Points on a hilly landscape, in no order, each with its height.
From any point a ball rolls to the lowest of the 2 points nearest to it. It stops when none of these is lower. Distance is the straight distance between rows; heights are no part of it.
fegi: [ 13 -11 -34  -1  -7 -34   0  15 -14  14 -18   6   5  19  32 -10 -21 -17
  12 -22   4 -14   6  -2 -47 -33  22 -33 -13  16 -56  16  14 -19 -31 -17
  14 -16]  h=221
Sibu: [  9  -7 -13  25 -43 -10  10 -25 -24  10  19  18  -8  11  -2  19  20  37
  32   7   7  10  10  19   1 -41 -12  19   6 -12   7 -19  31  10   5  24
 -17 -16]  h=602
nonaz: [ 17   0 -17   8   8   1  18  -7 -22   7  36  -3   2   7   4   7  40   1
  18  13   6  12  21  35 -13 -47   4   6  28  -6 -30   2  12   3   1  11
  -2  10]  h=493
ditos: [-14 -10  17   4 -25 -20 -23  24   9 -15 -18  16 -16 -14  -1 -23 -33  -4
   7 -10  13   5 -10 -22  -1  13   0 -11 -26   8  -6  14 -10  -1 -10  26
  -2 -10]  h=423
fon: [-11  18  11  -3   8   0   7 -11  40   8 -22   4  17   3  16  20 -31  -1
 -18 -21  -6   0  11  -8  19  31   3 -31 -10  10  -7   6 -38 -26   0  -5
  29   6]  h=191
ratev: [ 25  -5 -15 -17 -11 -17  10  -3 -14   2  -6   4  12   6   8  -8  20  -1
   7  -8 -25  11  12  -2   4 -28  22  -9  15  33 -17  20  17 -13   7 -12
  25  12]  h=455
Ronam: [  4   8  14  -6  19 -13  14   3  13  15  -3   6   9   3  25   8 -22  -1
   1 -35 -19   8   1   0  11  -5  21 -29   3  31 -30  29 -42 -13  12  -1
  38  24]  h=235
leboz: [ 12 -39  39 -11  16  10  11  12 -29 -43  37 -31 -27 -17 -15 -27  24  20
 -13  -4 -11  17 -35   7  23 -25 -14   7  17  -7   0   4 -21  55  35  18
   1   8]  h=489
beni: [ -5 -36 -16  13  -1  -6  18  28 -37 -34  58 -36 -32 -17 -47 -36  30  42
  46   0  37 -13 -14  15 -11 -25 -41   7  32 -17 -34  -1 -32  33  16  42
 -28 -11]  h=201
Fal: [-22 -14 -32  47  -4 -15   9   5 -13 -18  40   2 -11 -14 -15  -3  25  47
  28   9  64   6 -14  36  -6  11 -31  32  -4 -27  32 -23 -15  38   5  32
 -30 -18]  h=305
Zad: [-10 -19 -43  15  -2   0  11 -21 -10 -33   1   1  10  12  -6   1  36  31
  29 -13  58 -39   3  31   6   3 -13  16 -11  16  23 -24   5   4 -33  18
   6 -22]  h=161
fege: [-11   7   6   0   8 -21 -21  29  20   1 -48   9  -8   5  31 -13 -42 -36
 -41   8 -10  11   8 -31 -27   1   5 -15  -8  -1 -45  30  18 -31 -19 -35
   3  -9]  h=130
lub: [ 20  20  36   2 -13 -11  23 -41  -6  34   8  32  18  11  11  25 -17  12
   4 -38 -29  23  -4   3   2 -14  18   3  27  20   6  25   4  -1  49 -12
  32  29]  h=410
vuba: [  1  10  18 -26 -28  17 -18 -54   7   0 -21  18 -13  -4 -12  15   2  -7
   2   5 -17  12 -39 -12   9   6  18   9 -15  20  58 -35  12 -23  17  22
   8 -20]  h=464
Muso: [  0  -3  45   9  32  12 -14  41  -8 -10  27  -2 -16 -17   3 -25  -5 -15
 -13   1  -1   3  -8   3  -1  -2  -6  24  25 -25  -6  23  -7  40   0  17
 -17  26]  h=204
Folon: [ 10   1  12 -32  48  25  20  -3  10  -9  -5 -23  28   3  -5  14  22   3
 -46 -13 -24  10  -6  -8  52  23  26 -15   6  22  19   0 -31   6  20 -25
  42  24]  h=45
Ren: [ -1   9  22  14  15  -5  18  -6  10  17  23  16  15   0   9   4 -20  -6
   7 -17  14 -10  -4  19  -7   0  15 -21  -2  -3  -2  10 -47  19  14  13
  14  10]  h=279
pivup: [ -5  26  45   2  13  33   1 -15  24  11   9  -1  15 -22 -30  27 -25  -7
 -35  14  -6  21   4  -8  23  65 -20   3  -6 -37  33  -8 -11  10  14   5
  -7  27]  h=502
vazap: [ 11  -4   4  19  22  14  22 -10 -16 -21  37  18   5  -2 -17   4  12   4
  25 -22  71 -11  -3  45 -24  13 -12  22   6   2  23  -3 -14  38   1  22
  16  12]  h=405
vifa: [-18   2  -7  26   2   0  10   8   7   1  35   2  -1   3  10   1  19  20
  -4  21  15  11  22  18  15  -1 -18   6  17 -41   0 -14  -4  11   3  10
 -30   3]  h=216
beluv: [  4 -14  -2  -8  25  13 -10  44  -1 -16 -16 -16  -5   5  13   0 -14 -30
  -7  -7   0 -21   4   2 -13  -3   3 -27 -23  21 -42  26 -33  -2 -34  -6
  28   6]  h=316
Bev: [-21 -15 -25  13  20  15  11  23  15 -24   5 -18  19   1 -15  -5  17   8
  -5  11  42 -35  18  17  12  44 -21   0 -18 -14  12 -10 -25  15 -41  -3
  -7  -2]  h=341
dipen: [  3  20 -14 -26 -19   8 -14 -25  26  15 -51  -5   5   7  -7  23  -5 -37
 -19  32 -30  -2  15 -27 -20  13   2 -12 -20  17   9 -12  25 -64  -4 -35
   3 -14]  h=703
ruka: [  9  -4 -53 -12  -1 -16  15 -28   3  22 -36  -5  24  26  26  25   4   2
   9  -8 -16 -15  14   5 -14 -17  21 -33 -20  34 -20  -3   9 -50 -36 -29
  33 -17]  h=614
tulus: [ 17  12  35 -13   6  18  -5  10 -14   8  12  10   1 -18  -9  -1   5 -39
 -12  11 -24  20  10  -2  -8 -10  11   2   5   9 -17  39   8  -2  19  -9
  17  32]  h=459
Guvu: [ -6  -4   8 -29  18  12  -4  23  23   6 -34 -21   9  -2   4   0   2 -18
 -40  26 -60  15  -1 -34  30  17  19 -20 -21  11   5  13 -16 -15   1 -38
  12   6]  h=671
Mir: [-13   4 -37  34  -5 -10   6   3   1  19  10  17  14  27  14   8   3  -6
  29  14  44 -40  33  21 -43  -6  -7  -2  -5 -19  -5 -10  13  -5 -30 -13
 -24 -20]  h=556
Ruta: [ -3   2   3  10 -59 -13 -11 -19 -12  21 -14  18 -11  10   4  11   0  19
  18  12 -29   8  12 -16   7 -29 -14   8 -11  -1   9  -5  35 -19   6   6
 -17 -10]  h=618
Bal: [ 12   6  41  20 -28   7  11 -47 -16  -1  25  36 -17   7  11  14  -5  19
  10 -13   9  27 -14  17   0 -13 -14  30  18 -17  36 -16  25  24  42  15
   0   4]  h=406
botad: [-13 -15  22  20 -21 -10  -9  -5 -11 -26  14   5 -27  -6  17 -19  13  36
  -3   0   8  11 -19  -3  32  -8 -27  30  11 -20  30 -16  14  29  17  21
 -26   2]  h=251
zudo: [-12 -17 -34  12  -1  -7 -18  56 -29 -20  12 -19 -10   4 -16 -31   2 -10
  35 -13  52 -52   2  15 -49  11 -22  12 -27   4 -14   7  -4  16 -35   4
 -17 -13]  h=536
pivif: [  3  46  22   7  17  14 -18 -19  28  33   2  16   9 -14  -1  21 -26 -57
 -21  15   2   9  16  -4 -32  32   6   1   4 -22   5  -5  24  -8   5 -13
 -14   7]  h=302
bod: [ -1  20  16 -15  -1  34 -10 -34  18  -3   2 -14   2 -19 -28  28  10  -7
 -33  27 -11  24   0  -6  28  48 -18  13  -4 -24  35 -31  11 -17  11   8
 -10   4]  h=481
Pag: [-14   0  15   0   5  10  19   0  18   8  21  -4   2 -22   2  -9  -5  20
 -10   8 -17  33   3  -8  53  18   2 -23  -2 -22 -12   4 -33   1  20  17
  -4  20]  h=278
gatu: [  6 -15   5 -12  41  26   1   5   0 -40  -3 -19  24 -18 -40  -4  12   9
 -37   4  32 -11 -14   4  30  48   3   8 -14 -14  55 -26  -8  43 -28   9
   2   8]  h=386
maf: [-25 -24 -45  40   3  -2  20  17 -14 -22  34  -8  -6  -2 -19  -3  30  54
  48   0  60 -28   1  42  -3   9 -37  23   6  -7 -10   0 -34  21 -21  31
 -17 -20]  h=256
nusid: [ -7   4  -3  -5 -44 -10 -21 -14   9   6 -44  17 -11  15   2  11 -15 -10
  15   9 -17  -8  -1 -19 -18 -14   3  -1 -39  17  27 -15  18 -29  -9   4
 -12 -35]  h=632
vuz: [  3 -28  11  16 -25 -10  14 -20 -22 -50  21   9 -24 -15  -8 -16  12  59
  13 -15  35  16 -22  14  20 -22 -34  25  22  -4  16 -18   4  37  29  35
   0   3]  h=303
buf: [-17   1 -36   1  27   0 -12  40   1  -8 -10 -26   4  11   7 -19   3 -32
 -14  21  25 -46  19   0 -17   2   0 -13 -32 -16 -32  -4   8  -6 -50 -23
 -20  -6]  h=581
Bebot: [  2  14  17  29   5   5   5  -3  -1   2  26  43   4   8   4   6 -11  -7
  24 -15  50  -2  16  33 -39  12 -12  31  26 -15  24   0   4  24   6  10
  -2  17]  h=372
vezef: [  4 -13 -10 -12 -21 -40  -7  26  -6   9 -45  11  -6  13  35 -10 -35 -10
 -11 -17 -33  18  -1 -25 -27 -24  14 -20  -5  21 -51  38  13 -28 -13 -28
  20 -12]  h=180
Zeg: [ 11  38 -14 -22  25  -8  -6 -30  30  42 -35 -10  23   3  19  31 -30 -49
 -30  -1 -32  20   7 -21 -38  34  17 -36  -9  19 -21  11  11 -61  12 -54
  30   2]  h=298
buvir: [ -5 -16 -29  -9  16   4 -16  69 -13 -26 -16 -33 -20   7  14 -22 -16 -25
   0  -7   2 -38  -1  -4 -25 -16  -9 -15 -10  11 -78  25 -20 -10 -39 -16
   1   0]  h=285
kika: [ -4  16  -8   9  11   7 -12 -18  24   2 -22   9  12  12  11   8 -11 -38
  -4  -3  35 -29  11   1 -28  31   4  -7 -26   9  24 -17  12 -14 -30 -14
   6 -13]  h=374
Buri: [ -3 -10  24  17  33   6  14   4 -10 -31  37  -3 -14 -38 -26 -12   3  33
  -1  -9  48  28 -16  25  16  25 -27  19  11 -25  27 -12 -26  49  14  45
 -10  23]  h=310
bim: [  8  33  23 -13 -16 -11  -6 -57  25  47 -21  13   9   3  19  27 -26 -20
 -11 -11 -58  25 -12 -29  -7  21  13 -17   6  17  21   6  14 -38  43 -26
  14  -7]  h=348
Keb: [ 14 -28   9 -18  31  31   5  36 -10 -38   3 -28  -5  -8 -19  -9  23  -9
   5 -10   4 -23   1   0  20   0  -7 -10  -3  34 -19  16 -40  19 -15   7
  34  14]  h=340
zotir: [-18  10  -5  19   0  -7   0  14  27  17   2   2   5   6  16  -6   0  -8
 -17  33  -5   6  38  -9   8   8 -11  -4  14 -36  -8  -3   9 -14  -1 -18
 -32   7]  h=254
tini: [  1  -5  35  10   4   0  -8  21 -16   5  27   4 -29 -12  17 -21  -4   2
  18  -5 -16  15  -3   3   3 -33 -13   8  24  -7 -31  26  -6  10   9  26
  -8  24]  h=152
Runa: [  1 -16 -33   3 -14 -26  -9  47 -26  -4  -6 -13 -16  14  11 -18 -13  -3
  26 -17   6 -29  12  -2 -33 -41  -5 -11   1  11 -69  21   1 -14 -32   3
  -6 -13]  h=253
votaz: [-23 -21 -15   5 -36 -16  -9  58 -12  -6  14 -21 -22   8   8 -40   2  26
   9   8 -24 -16   7 -20  18 -25 -15  -3  13 -19 -45  11  -7   2   8  -1
 -38  -6]  h=301
vuruk: [ -5 -35  -7  -6  18  19  15  49 -12 -50  29 -32   7 -14 -34 -35  24  26
 -19   2  25 -10  -1   2  32  23 -18  10  21 -26  -8  -7 -18  48  -8   9
 -17  10]  h=304
mapog: [  2  36  31  19  -5  17  -6 -27   7  20  30  31   3 -12  -8  22 -11 -19
  -3  10  18  23  10  13 -21  30 -14  20  15 -35  28 -11  19   4  25  12
 -16  17]  h=335
mulum: [ 25  33   2   1  -3  20   4 -62   3  15   8  19  11  21   9  39  12 -24
   5  -7   5  11   6  25 -16   0  14  20  20   4  23 -27  37  -4  18  -5
   8  -6]  h=518
Togol: [  9   3  25 -22 -17 -15  12 -48   1  13 -12  15   6  -3  19   6   1  20
 -11 -25 -47  32 -36 -16  34  -7  24   3  14  34  31  11   5 -17  46  -7
  35  14]  h=381
Vonid: [ 18  17  -1  -4 -41 -25 -16 -35 -14  54 -35  32 -11  -1  22  16 -31  -7
  21  -8 -56  34  -2 -22 -27 -34  18  -5 -14  14 -15  13  55 -33   2  -8
  -2 -12]  h=469
vove: [ -8   4  -5   9  19  18  12 -26  25 -13  -7  -3  25  10   3  18  11  -7
  -7  -5  36 -35   6  18   3  37  -1  -5 -17   3  42 -21 -16   7 -19  -8
  12  -8]  h=373
sosuk: [ -9 -17 -35  12  -4   2  -3  18 -17 -39   8 -21 -14   5 -16  -4  39  39
  30  -7  39 -20  10  25  18 -13 -31  32  -5  10  -4 -19  -3   3 -21  33
 -17 -16]  h=207
mut: [ -9 -13 -27  -2 -21  -4 -19  23 -15 -24 -16  -5   1  20 -16 -15  13 -15
  18   7  32 -46   5   0 -22  -4  -3  11 -43  12  14 -10   9  -1 -26  -3
 -13 -27]  h=516
tir: [ 20   1  21 -15 -51   9   5 -68 -16  -7  -8  34 -11   0 -12  18  -1  23
  14 -14  -6  24 -26  -2   9 -13   3  26  11  14  49 -30  41   1  34  19
  16 -10]  h=437
zev: [ -2   7 -13  16 -17  12  12 -49   2 -17  21  13   3  -8 -23  34  22  26
  11   4  43  17   0  33   8  24 -20  23  -2  -9  34 -35   6  -1   9  29
   1 -12]  h=435
Sir: [ 10 -29 -37  -6 -28 -22  15  -9 -15  -9 -14 -10   0  16   6   1  26  49
  32 -15 -17 -18  -3   7  26 -52   9  -1  12  33 -10 -12   1  -2 -15  13
   8 -17]  h=513
rifi: [ 18  12 -34  -7   2   3   2  -9 -13   7  -2  -6   9  15   5  10  25 -31
   9  20   0 -13  25  20 -17 -31  16  -1  -6  15 -26   1  27 -20 -17 -20
   3   5]  h=475
Mikub: [ -3  21  20  15   2 -17 -13  -8  11  34  -1  20  -8  -5  40   4 -31 -20
  -6  -8 -25  25   3  -6 -13 -10  12 -12   5  -4 -20  15   4 -13   6   1
  -6   6]  h=242
bom: [-15  -7   5  34 -12  -3  18 -15  -8   8  49  18 -16 -13   6   1   3  49
  31  13  19  23  -6  24  15 -26 -24   2  23 -36  -6  -5 -23  20  23  44
 -19  10]  h=158
nogat: [-11  15  14  21   3   7  19 -53   9 -26  28  18   1 -22 -19  27  -3  41
 -12  -9  57  27 -29  35  14  30 -24  25   3 -26  49 -35 -15  35  39  25
  10   6]  h=397
ger: [  5 -19  15  21 -15 -15  14   1 -25   6  37  11 -28 -12   8 -15  -3  42
  49 -14  -1  12  -3  11   1 -46 -23   1  40  -6 -32  11 -14  15  13  44
  -7  16]  h=94
Leb: [ -6   5   3  24  -8 -18 -10  29  -3  28  10  19 -15   6  34  -2 -26  -9
  20   1  -8   2  15  10 -32 -35 -10  -2  16 -20 -39  17  -4  -8 -13  10
 -18  10]  h=203
zimu: [-17   4 -50  -7   7 -17  -5  36   9   2 -37 -26  -1  22  23  -8  -7 -20
 -17  27  -4 -20  31 -11 -14 -18  -2 -23 -28  -7 -62   2   6 -38 -34 -41
 -19 -14]  h=593
Vum: [-10  -9  32  -6  14   8 -25  33   8 -22 -13  -5  -7 -35 -29 -20 -26  -7
 -13  -2   9   5 -20 -22  17  38   0   1 -31  -2  24  11 -19  26 -22  30
   0   6]  h=389
kuze: [ -5  13 -15  -9 -28 -14  -5  -6  16  28 -39  -5  -1  10  17  15  -9 -10
 -11  27 -54  26  24 -25  -2 -10  -4 -17 -20   7 -20   8  19 -54   5 -32
  -4  -5]  h=694
dak: [ 10  26  38 -26  18  20 -11 -33  20  19  -7  -6  16 -12 -17  29  -9 -26
 -38   2 -30  14 -24 -15  22  33  25 -14 -15   6  34  -7 -16  -6  25  -8
  18   5]  h=379
nutu: [  8  -1   3  16 -12  -4  -6   3   1 -17  -2  22   3  12   5  -2  -1  -3
  21 -19  29 -15  16  11 -13  -3  -7  20  12  10   8   1  17   7 -12  10
   5   6]  h=400
Ramor: [ 14  17 -32 -27  14   0  -4 -16   3  17 -45  -3  15   8  18  21 -23 -60
 -24  13  -7  -1   8 -11 -49   8  24 -41 -39  24 -33  10  22 -55 -23 -53
  30  -5]  h=325
muko: [-12  -3  13  -6   7  -5  -5  39   7   3  -5 -11 -12  -4  28 -33   0  -7
 -28  11 -46  19  10 -24  31  -9   7   6  26  -9 -39  38   9  -5   8 -28
 -14  24]  h=695
reko: [ -4  12  19  -9  31  24 -20  14  35 -12 -31 -17  12 -13 -14   4 -13 -19
 -46  15 -10  -1  13 -23  25  45   0   4  -9 -16  28  -9   5   2 -28 -13
  -8  10]  h=321
Mepos: [  8  39   7   5  15  -8  -7 -24  28  42 -16  16  10   3  29  26 -36 -45
 -14  -2 -20  16  15  -3 -35  11  12 -22   7  -1 -26  15  12 -37   4 -27
  10  10]  h=272
rud: [  2 -14 -51  12 -36 -34   4   9 -17  17 -18   1   5  29   3   7   5  42
  39 -11   2 -36  20  -1  -6 -52   2  -7   0  10 -30  -8  23  -8 -38   0
  -8 -36]  h=529
nik: [-20  -7 -50  32 -29 -14 -10  39 -28   4  14  -3  -8  25 -14   5  16  32
  45   6  31 -42  29  18 -23 -33 -37  28  -4 -15 -22  -4  13   1 -22   8
 -34 -23]  h=573
Ges: [-14  -8 -34  17  11  -3   4  34  -3   2  27 -15  12  20  11 -18  17 -18
   3  17  26 -52  20  20 -23  -9  -4  -4  10 -26 -27   0  -5   8 -31 -19
 -24  -4]  h=569
bifi: [ 33  25 -16 -19 -22 -22   0 -55   2  59 -44  24  12  13  22  35 -29  -9
  25 -27 -58  27 -12 -14 -34 -19  34  -5   1  37  10  -1  49 -30   3 -30
  24 -17]  h=452
Mazu: [-16   4  11   8  23  18  -9  45  23   1  -7  -8   3 -14  -5 -13 -21  -9
 -27  23  -8   4  26 -11  14  33 -15   5  -3 -36 -10   8  -8  10 -26  -3
 -26  21]  h=288
vobel: [-13  10 -17  -1 -19  12  -3 -24  13 -12  -1  -8   4  -3 -23  19  30  11
  -8  26  15   6  12   5  24  22 -12  11 -20  -8  29 -33  11 -22  -4  16
 -18 -18]  h=460
Dapob: [  1  20  24 -12   1  -6  18 -48  20  11   4   2  18  -3   9  17  -2   6
 -24 -11 -21  18 -25  -5  33  13  22 -14   3   8  34  -9 -22   1  47  -8
  20   7]  h=351
zuz: [ 38  31  -1 -14  -6 -14  18 -61  -3  47 -15  27  24  23  17  34  -9  -3
  17 -37 -42  24  -9   4 -17 -15  38  12  23  36  22   3  36  -6  31 -32
  33   1]  h=436
kediz: [ 17 -11  17 -11   0   2   7 -14  -4 -36   5   9   1   2  -3 -10  21   4
  -8 -18  17  -3 -13   5  19  -6  12  13  15  18  26 -12   9  20  15   9
  19   1]  h=428
kotok: [ 19 -22  30 -16  21   6  23  -6 -12 -38  21 -10   4   1  -1  -7  27  17
 -37 -20  -3   9 -29  12  31 -18   7   5  23  10  19   1 -22  48  43  -7
  30   9]  h=458
lega: [ 24  27 -33  -9 -12  -9  -9 -32   0  32 -39  13   4  22  19  22  -5 -33
  16   7 -13  -8  18   0 -37 -31  29   4  -6  25  -9 -11  61 -31 -21 -32
   1 -14]  h=490
tokar: [ -6   1  17   8 -13 -20  19 -33   1  17  28  12  -2 -14  20  -8   3  28
  -7   3 -23  38 -13  -4  41  -9  12 -17  16 -15   4  -3  -5   1  45  12
  -3  15]  h=314
lup: [  5 -15 -27 -18 -19  -7  -4 -12 -16 -10 -18  -6  -1  25  -1  -6  28   4
  23  -1   0 -28  -9   7  -1 -40  24   0 -21  33  17 -23   7  -9 -17   4
   3 -30]  h=496
tafu: [  1 -14  28 -19  -3 -17   7  -4  -5 -10  -4   3  -9 -13  17 -31  -1  22
  -6 -26 -39  21 -27 -22  47 -16  19  -4  22  31  -5  31  -7   2  31   6
  28  19]  h=411
gupo: [  1 -12 -21  31 -26  -6  -1  17 -39   6  38  12 -17  19  -7   2  23  30
  44   8  22 -12  14  27 -31 -52 -26  35  25 -26 -16 -11  24  23   0  18
 -36 -12]  h=587
nolus: [ 14  26  55  -4  -4  24   4 -56  -1   7  25  21   3  -3  -9  29  -6 -12
 -29 -12  -2  30 -20   9   2  22  -4  21  13 -20  40 -16  19  15  57  -2
   7  14]  h=370
dek: [-15 -30  16  -5 -24  -7  -5  36 -15 -26  14 -20 -25  -8   3 -49  12  21
  -5   2 -29  -2 -21 -24  39 -16   1   4  11  -6 -13  15  -5  19  18   6
 -20  -2]  h=331
Gebok: [  2 -13 -16  25 -23 -13   0  25 -28  -4  24  22  -8   3 -15 -24 -11  -4
  62 -14  51 -24  -3  18 -54  -4 -11  12 -13   4   1   8  -1  30  -9  24
 -16 -13]  h=558
Kovor: [ 18   6  15 -21 -17  -8  -6  -3 -13  18 -21  17   2  -5   4   6  -4 -29
   1  -2 -46  28  -4 -16 -13 -20  26  -8 -12  40 -13  40  16 -23  17 -18
  28   7]  h=434
Manel: [-11  25  11  22 -37  -7  -7 -62  34  30  -1  17   0  -4   6  28 -17  11
   6   7  -6  13   1 -18  10  32 -19  -4  13 -20  38 -33  23 -22  31   6
 -15 -16]  h=395
sol: [-31 -15 -29  36   8   3   4  54   1  -6  21  -6  -2  -3  -7  -6   4  26
  24   5  46 -25  16  27 -14  29 -43  20   5 -25  -3   3 -39  18 -30  13
 -26   3]  h=300
sinaf: [ -4 -41 -28  -3  -2   0  32  21 -11 -44  32 -30   1  -1 -16 -31  39  43
  12  -6  23 -14   1  13  34 -11 -14  -6  33  -1 -35  -8 -26  22   6  16
   0  -5]  h=343
denab: [ 12   6 -38 -37  27   6  -7  15 -11   1 -34 -21   8   4   7   2  15 -50
 -18  26 -15 -10   5  -6 -19 -12  30 -28 -40  35 -29  18   8 -38 -25 -45
  28  11]  h=350
refi: [ -8 -15  -2  16 -28 -24 -21  40 -31 -11  24  -1 -30  -7 -16 -38  -3   5
  46 -10  19 -16  -8  -6 -27 -23 -13  14  -4  -6 -15  13   6  25   2  32
 -35 -15]  h=576
Mif: [ -2  22   8 -42  21  19 -30 -10  31  12 -60 -14   0 -10 -13   9 -11 -53
 -52  39 -41   5 -11 -47  -7  29  24 -10 -15  14  25  -3  24 -46 -12 -44
   3 -12]  h=713
kevi: [  6  -6  27 -13  47  33 -16  29   5 -27 -17 -21  17 -25 -38   0 -21   7
 -41   5  -5   4  -3 -18  42  51   3   5 -10 -17  32   0  -6  40 -37  13
  -1  24]  h=353
Nufom: [  9  38  21 -11 -15  10 -10 -79  36  45  -2   1  10   5  -1  37 -20 -28
 -10  -1 -31  10 -12 -23 -14  43  -4   0  18  -7  31 -32  26 -28  50 -19
  -2 -22]  h=371
govok: [  0  -2  66   5  32  18   7  10 -13 -12  41   3 -10 -29 -12 -17 -11  16
 -21  -6   7  28 -18   7  20   9 -13  16  25 -36  12  10 -19  44  20  28
  -6  40]  h=255
Digep: [ -9  -6  19   2  37   6  35  26   6  14  39  -3  12  -4   1 -11  -7  17
   4 -13   9  -5  -6  20  13   0   6 -22  29 -19 -24  18 -75  26  16  15
  11  31]  h=319
Gadid: [ -3 -29 -13  15  25  12   6  46 -32 -32  50 -39 -18 -19 -46 -22  32  20
  25   7  44  -9  -7  32 -15  -1 -36  25   3 -21 -11  -4 -33  44 -10  35
 -30  -1]  h=250
Suse: [ 19  -1 -22 -35 -29  -2   0 -35  -8   3 -30   7   4  11  -7  14  29   8
   8   2 -29  13  -6  -2  10 -26  27   6   3  39  23 -17  30 -40  -1   1
  16 -10]  h=476
Mun: [ -8  -5 -58  -6  -6 -19  -3  -4   4  10 -47 -16   7  34  26   7   3  -5
   0  11   5 -39  26  -5 -22 -29   4 -22 -35  14 -29 -12  20 -49 -47 -37
   0 -30]  h=604
Fadu: [  1  10  11 -15   9   8 -16  -6  25 -12 -28   7  14  -1  -3  -6   0 -29
 -32   2  10 -13   6 -24   6  33  16   4   2  12  26  -4  26 -19 -15 -20
   9   0]  h=349
tifa: [ -9   8  15  19  12   5   7 -14  14 -18  20   8  12 -30 -34   9  -9  22
 -15  -2  48  17  -9  16  17  62 -16  18  -2 -26  50 -22 -16  32  10  21
  -3  17]  h=358
sov: [-16 -19  -3  -2  -6   5 -25  74  -3 -30 -10 -27 -20   0  -3 -33  -6  -7
  -3   0 -10 -30   1 -16   2  -1 -16   7  -7  -3 -36  18 -16   9 -22   0
 -19  -6]  h=264
gumuv: [  3 -31 -21  17 -22 -16  15  26 -30  -8  44 -20 -22   1 -12 -27  16  44
  56 -12   7 -19  -3   9 -10 -49 -21  -3  53  -7 -48   7 -19  20   6  34
 -20  -5]  h=149
nar: [-14 -15  -2 -13  -4   6  12  10  24 -16 -14 -10   1  -6   8 -11  -3  21
  -6  -4 -21   8   1 -13  54  10   6 -23 -10  14 -12   6 -42  -9   1   9
  15   3]  h=240
tebap: [-21   5 -15  52 -25 -16  -1  -8 -12  17  35  40 -13  -7   0   7   0  30
  45  11  47  18  -1  17 -21   3 -23  21  -3 -34  34 -21   9  24  15  29
 -38 -13]  h=352
tuz: [  9  -5  63 -15  27  17 -13  -6  -6 -19  11  -8 -11 -32 -16 -19  -4   3
 -35  -3 -13  27 -33 -13  44  13   7  11   1  -9  28  11   2  36  14  23
   4  20]  h=234
Mupe: [ 18  15  22 -38  19  16 -10 -12   2   8 -20   8  14  -7 -11  16   0 -37
 -20  -9 -25   8 -17 -19   5  13  40 -19 -16  45  18  19  -7 -17  13 -14
  48   9]  h=407
buve: [-17  -3   3 -18 -18  -5 -14  24  15   3 -42 -15 -12   5  17 -21  -1 -14
 -34  30 -60  12  12 -36  18 -13  -1   2 -17   7 -16  23  18 -34   5 -39
 -14   3]  h=684
Sis: [-11 -23  -3   2  32  28  33  39   7 -13  33 -18  19   0 -10 -13  14  20
 -13   3  15 -11  12  19  28  17 -11 -10  24 -32 -26   4 -54  31  -8   3
  -1  19]  h=342
sel: [-17 -11  13 -10 -11  -2 -22  26  -6 -21  -5 -19 -17  -7  -4 -28  17   9
 -20  20 -16   0  -6 -19  39  -7  -6  17 -18 -17  19 -12   7   6   2  14
 -37  -8]  h=299
Zikom: [ -8  22  33  23  29  17   1   4  34  17  -1   8  21  -4 -10  27 -35 -20
 -17   4  19 -10  13   8 -18  55 -18  -5 -17 -27  34   2 -29  16  -8  -5
  -2  14]  h=525
romil: [ -9 -15  -7 -41  20   7 -24  42   5  -9 -52 -21  -7   1  -1 -14   1 -29
 -34  24 -40  -8 -16 -36   8  -4  31 -26 -44  21   1   6 -15 -25 -27 -20
   5 -17]  h=658
zenut: [ 10  -2  52 -18  48  21  16   2  -2  -7  18 -17  20 -26 -35  -1 -14  15
 -47  -8 -16  23 -21 -11  54  27  22 -15   3 -20  18  10 -34  47  22   6
  17  32]  h=179
mavog: [ 11 -21  14 -36  51  29  19  29  -2 -15   3 -31  14 -16 -21 -14  11  10
 -32  -3 -32  15  -7 -20  60  20  30 -27  -3  11  -6  16 -44  31   6  -8
  30  24]  h=113
Vifel: [-12 -15 -23  20  18  -2  13  39 -13  15  48   7   0   8  12 -21  -1   0
  40  -4  44 -42   3  29 -50 -15  -8  -8  36 -26 -34   7 -34  13 -26  17
 -12   2]  h=585
sipi: [ 10  -1 -48  22 -27 -21   3  -4 -21  31 -12  20   7  37  14   4  -5   4
  45  -5  21 -37  28  10 -46 -47  11   0  -4  -3 -18 -12  48   4 -40 -19
 -17 -31]  h=542
Fida: [  7  26 -12 -23  15 -16   0 -45  32  34 -38  -1  23  16  23  22  -8 -21
 -18 -13 -40  10  -9 -22 -10  23  31 -23   3  37  24  -5   6 -47  18 -41
  29 -10]  h=324
tabi: [ 18  26 -20  -5 -14  -4  -1 -64  21  25 -19  13  13  24  14  22   5 -20
   7   0  -4  -4  10  -7 -18   2  24   1  17  12  29 -33  49 -26   7 -26
   3 -27]  h=504
pof: [  8  31  17 -38   7  11 -33 -25  11  35 -40   5   1 -17  -1  16 -18 -63
 -34  16 -60  33 -24 -38 -22  21  32  -6 -18  25   6  25  28 -46  17 -37
  17  -8]  h=723
zufe: [ 15 -21   9   7  27  19   2  34 -21 -30  32 -22 -12  -8 -21 -16  19 -14
  26  -4  30 -25   3  27 -22  -8 -18  10   6   7 -15  12 -31  34 -16  23
   4  12]  h=297
tef: [-11  -8 -13 -20 -11 -16 -26  19   3  -3 -52  -3  -8  19  16  -9 -15 -22
 -10   5 -15 -15 -15 -24 -22 -21  19 -21 -48  20  -1  -6   1 -33 -24 -10
   0 -38]  h=645

For each start below, name the point where the ball stops.
Nufom | ger
pivup | ger
vuba | ger
denab | ger

Call two points neighbours if one is among the 2 nearest of the other. Go from one point of each pair to the other, from neighbour to neighbour, staying as low as possible. Name the highest point that can't be avoided.
sov and ger | dek
botad and Folon | vuz
fege and sov | buvir
ger and Folon | govok
vuruk and fon | Sis
